Each row is a point on a landscape with many valleys, with its height.
From any point a ball rolls to the lowest of the 2 points nearest to it. It stops when none of these is lower. Distance is the straight distance between rows; heights are no part of it.
(15) h=751: [109 146 147 146 152 125 122  94 141  50 102 176 109 143 193 122  84 117
 114 101  82 169 151 122 160]
(678) h=365: [166  92 176 149 174 145  93 131 103 111 150 104  97 134 138 129 112 153
  73 125 116  94 149 125  64]
(555) h=556: [107  88 123  95 132 123 119 177 118 176  95 113 150  96 114 172 114 159
 124 139 108  85  90 125 147]
(386) h=594: [120 103 139 149 144 152  57 121 119 108  84 150 102 138 168 154  46 120
  98 111  93  98 106 148 108]
(491) h=284: [112 140 131 150 153 154 125 112 142  89 169 144  88 145 141 111  91  88
 115 152  94 155 140 139 119]
(445) h=699: [146 129 120  87 169 105 141 150 127 110 101 146 105 115 149 122 167 151
 140 103 122 151 172  91 159]
(856) h=410: [107 160  74  73 144 107 129 169 177 183 134 120 111 126 121 113 161 138
 188 139 150 112 118 136 180]
(104) h=363: [110 127 106 121 144 151 119 142 169 102 135 142  97 122 140 138 124  89
 140 119 112 112 122 147 131]
(605) h=315: [177 145 104  77 133 171  84 144 125 139 129 121 140 139  92 146 173 133
 174 143 189 101 130  92 115]
(635) h=521: [ 99 143 151 158 126  93 181 111 109  96 160 139 191 133 118 127 122 129
 101 144  99 208 165 115 147]
(204) h=586: [173 143 130 173  94 147  79  73 116 103 147 130 179 154 100 148  71  99
 136 143 136 151 113 129  43]
(514) h=797: [124 158  99 120  88 125 122 119 120 166  93 122  98 126 118  87 142 120
 184 102 143 138 123 134 183]
(551) h=566: [161 148 161 180  59 113  88  81 126 105 140 114 194 168 115 122  81 122
  98 130 121 176 128 141  34]
(680) h=716: [127 138 118 100 206 114 101 145 132 109 121 155  84 133 165 110 117 155
 119 122 110 144 177 118 158]
(138) h=747: [138 125 120 116 160 143  68 157 115 165 156 114  43 159 126  88 103 113
 123 163 122 126 148 152 133]
(411) h=825: [125 137  71 111 127  93 178  86 136  77 111 173 139 105 153 117 182 105
 174 103 147 169 160  97 190]
(679) h=421: [ 89 105 156 149 109 116 172 157 127 157 158 109  84 137 139 109  99 105
  85 166  90 158 105 175 141]
(642) h=575: [ 85 152 144 188  96  63 192  74 121 105 141 161 222 124 122 111 168 145
  80  80 166 174 172 140 140]
(648) h=782: [198 109 181 131  91 159  65 153 109 135 115  80  83 168 117 112 134 121
 133 132 132 142 141 122  66]
(818) h=780: [147 166 113  97 104 136  86 162 124 196 112 112  84 153 110  85 128 139
 160 130 161 142 130 140 152]
(246) h=788: [ 92 119  47 102 206  86 154 106 170  83 130 169 109 120 173 129 139  98
 174 133  95 114 138 120 180]
(628) h=732: [136 128 137 109 197 138  75 160 136 128 161 131  59 151 152 106 108 143
  91 139 122 117 164 144 121]
(166) h=173: [135 128 122 134  96 160 112 120  77 187 107  99 128 128  90 117 130 145
 161 135 147  90 101 116 132]
(453) h=536: [120 105  98  81 151 138 113 161 112 180 133 112 144 106  88 162 138 150
 158 173 130  64 104 112 152]
(264) h=806: [105 115  60 105 171  75 194 103 139  93 123 153 130 106 155 119 172 108
 175 126 105 145 144  98 195]
(797) h=770: [ 78 134  97 137 168  95 153 101 179  75 112 172 111 122 179 128 111 102
 143 105  80 141 133 140 191]
(151) h=634: [123 154  72 131 130 145 150  85 126 135 169 159 177 119  92 142 129 105
 161 137 172 130 122 124 128]
(763) h=765: [169 134 131 108 121 151  59 153 104 161 114  97  69 160 114  93 128 125
 151 137 142 140 146 123 121]
(29) h=576: [120 103 129 121 137 144  72 158 129 147  80 130 118 124 137 157  83 139
 108 112 117  98 104 152 119]
(160) h=302: [106 138 132 165 179 125 131 106 108 141 148 147 135 136 144 119  66 175
  76 127 118 124 138 144 115]
(32) h=262: [164 114 114 157 111 176 104  91  84 154 104 111 139 127  94 140 138 123
 157 116 163  59 104 113  86]
(810) h=377: [ 95  94 163 105 135 109 143 200 167 132 145 124  80 142 171 144 104  98
  68 174  92 154 109 187 146]
(823) h=111: [188 148 174 105 114 150 135 144 106 149 148  89  97 134 109 100 189 161
 146 131 173 125 152  84 103]
(518) h=333: [161 103 176 161 144 128  90 127  98 139 129  97 121 157 140 121  72 164
  70 138 104 132 130 136  53]
(864) h=512: [129  91 108  71 182 132  99 178 123 136 150 113 114 100 103 157 161 126
 138 171 114  59 133 109 147]
(20) h=241: [108  92 124  83 112 115 156 173 145 124 104  97  89  95 132 135 181  98
 170 149  84  95 108 106 169]
(500) h=652: [126 165 151 169 106 109 118 116 132 138 106 136 110 145 152  78  98 152
  91  70 140 168 146 164 120]
(354) h=329: [117 112 107  84 104 157 131 167 149 133 121  98 102 110 108 144 190  81
 189 159 125  64  92 113 156]
(756) h=265: [109 138 109 136 170 109 144 115  94 171 147 135 155 130 119 117  88 183
 116 137 116 148 138 129 148]
(734) h=713: [170 147 124 131 119 160 113  90 151  64 128 152 124 137 132 128 147  90
 147  86 163 161 153 118  90]
(573) h=230: [130  55 170 146  99 146 107 166  90 148 108  97  67 130 141 135 107  91
  79 155  94 100  97 163 103]
(656) h=624: [ 84 132 124 128  94  82 196 109 115 174 111 118 184  89 113 135 158 176
 142 112 135 115  99 119 190]
(487) h=680: [135 119 123  77 149 102 182 156 139 109 111 134 144  95 135 150 204 149
 153 124 133 128 147  76 169]
(533) h=457: [115 123 143 159 105 148 152 136 126 167 157 108  99 130 113 101 113 115
 103 132 128 125 108 167 107]
(8) h=330: [ 90 112 152 106 146  72 162 200 189 136 121 124  94 133 173 137 122 128
  98 138  87 167 123 163 182]
(259) h=654: [ 97 149  86 140 127 116 192  80 108 155 181 140 189 110  89 125 138 131
 146 152 154 138 124 122 155]
(193) h=203: [150 119 159 163 137 155 107  99  98  90 164 116  83 155 136 108  84  94
 107 159  85 156 146 120  82]
(370) h=607: [140 142 118 144 111 151 119 107 119 119 166 136 170 137  92 148  91  95
 139 156 129 155 119 123  90]
(57) h=545: [ 72 154 156 183  91  78 162  95 123  98 154 148 224 137 114 128 118 128
  78 122 118 188 153 142 128]
(863) h=414: [102 177 122 176 133 141 115  72 171  80 163 199 177 144 146 153  62 108
 104 111 149 128 114 159 100]
(777) h=614: [ 94 125 160 156 111 139  89 134 165 114  93 163 117 152 193 147  41 125
  65 110 109 126  92 190 117]
(685) h=688: [158 143 149 120  85 135 147 106 123 100 113 133 148 121 118 113 164 119
 143  95 154 170 143 103 117]
(787) h=406: [191  90 177 154 147 150 120  96 100  81 137 105 125 128 131 131 142 137
 106 112 119 120 151  97  46]
(428) h=493: [156  96 132  92 168 149 129 148 110 107 141 124 142 106 109 164 165 136
 126 146 128  95 145  83 108]
(755) h=324: [168 131 111 167  89 146  86  84  95 160  73 114 175 137 104 140 112 155
 138  93 168  81 101 126  66]
(631) h=229: [197 147 144 108 116 164  97 130 120 151 142 100 130 153  96 124 175 162
 154 119 203 107 132 101  78]
(271) h=546: [151 160 153 161  51 116 108 104 128 142 127 103 213 153 100 113 111 154
 102 115 156 155 119 145  53]
(113) h=430: [ 95 124  76  78 168 120 113 180 203 135 138 130 104 121 137 144 148 106
 157 135 126  82 113 154 154]
(288) h=632: [ 89 153 146 151 107 120 119 132 175 113 110 157 120 142 172 123  78 123
  94  90 117 160 117 181 145]
(645) h=843: [115 166  62 113 140 117 142  91 164  98 126 174 130 125 142 106 150 107
 168  92 157 164 153 131 167]
(285) h=641: [ 81 126 123 123 113  68 211 123 154 135 131 129 201  95 114 155 164 140
 147 121 125 149 113 118 203]
(318) h=735: [144 141 140 150 138 151  96  80 139  58 108 165 114 143 167 125  99 109
 117  80 123 155 149 124 104]
(904) h=604: [ 87 148 127 162  81  75 195  83 106 152 121 143 228 102 108 124 169 172
 109  94 170 129 124 129 153]
(542) h=491: [126 119 163 127  65 153 143 165 145 148 114 101 129 121 112 136 137 113
 114 125 139 123  90 152 106]
(183) h=238: [150 153 153 106 100 148 156 142 105 155 133  91  85 110 112  99 196 145
 172 143 166 103 126  96 148]
(429) h=451: [165  97 141 145 147 152 165  88  91  76 146 131 151 110 111 152 145 111
 121 137 118 126 144  80  84]
(349) h=293: [156  82 183 155  87 131 101 152 103 138  96  88 104 144 144 125  94 134
  68 128 102 126 105 155  62]
(22) h=331: [124 153  97  97 138 130 158 138 119 182 145 102  89 115 109  99 188 157
 185 154 165  86 126 107 178]
(535) h=400: [171 152  83  86 104 156 123 105 107 123 120 141 154 128 111 140 194 136
 196 137 216 122 126  81 144]
(172) h=337: [115 131  96 180 195 140 137  68 101 133 152 167 145 112 129 138  74 151
 105 118 134  84 124 138 104]
(253) h=666: [145 153 145 145 100 118 133 119 112 151  97 123 132 128 127  91 134 173
 111  80 148 148 141 130 116]
(90) h=487: [129 102 136 145 149 120 166  97  74  90 129 134 160 112 125 135 114 128
 115 148  79 162 148  82 130]
(129) h=208: [ 89 124 116 108 166  84 145 153 134 147 127 133 157 127 137 152  93 157
 120 151  81 165 124 129 182]
(758) h=309: [124 115 109 125  92 179 113 148 122 171 114  88  74 127  97 124 171  82
 186 153 143  50  82 134 160]
(389) h=482: [119 114  87  77 192 134  65 190 153 143 164 125 101 125 117 146 128 114
 129 180 118  73 138 143 141]
(185) h=375: [102 154 112 202 148 132 155  56 130 105 172 179 180 121 130 144  62 122
  96 121 139 109 118 151  91]
(230) h=800: [175 141 188 109  79 143 109 174 153 113 102 105  77 143 133 106 161 110
 128  98 138 160 145 125 100]
(27) h=117: [119  75 143 103 101 136 112 182 114 140 103  99  66 117 128 131 137  90
 133 157  83 103 104 136 148]
(866) h=662: [106 115 115  96 143 120 188 154 163 118 138 129 176  90 113 173 175 135
 145 137 122 113 115 108 155]
(617) h=520: [141 127 187 148  46 134 152 140 122 126 123  89 180 127 103 131 143 130
  96 131 125 148 109 128  79]
(233) h=273: [ 97 111 122  92 152  79 129 178 172 133  82 140 122 114 166 155 115 149
 123 106  90 141 124 138 184]

Where does a ball stop that starts at each point below?
(138) | (27)
(185) | (129)
(656) | (27)
(90) | (27)
(428) | (27)
(551) | (129)
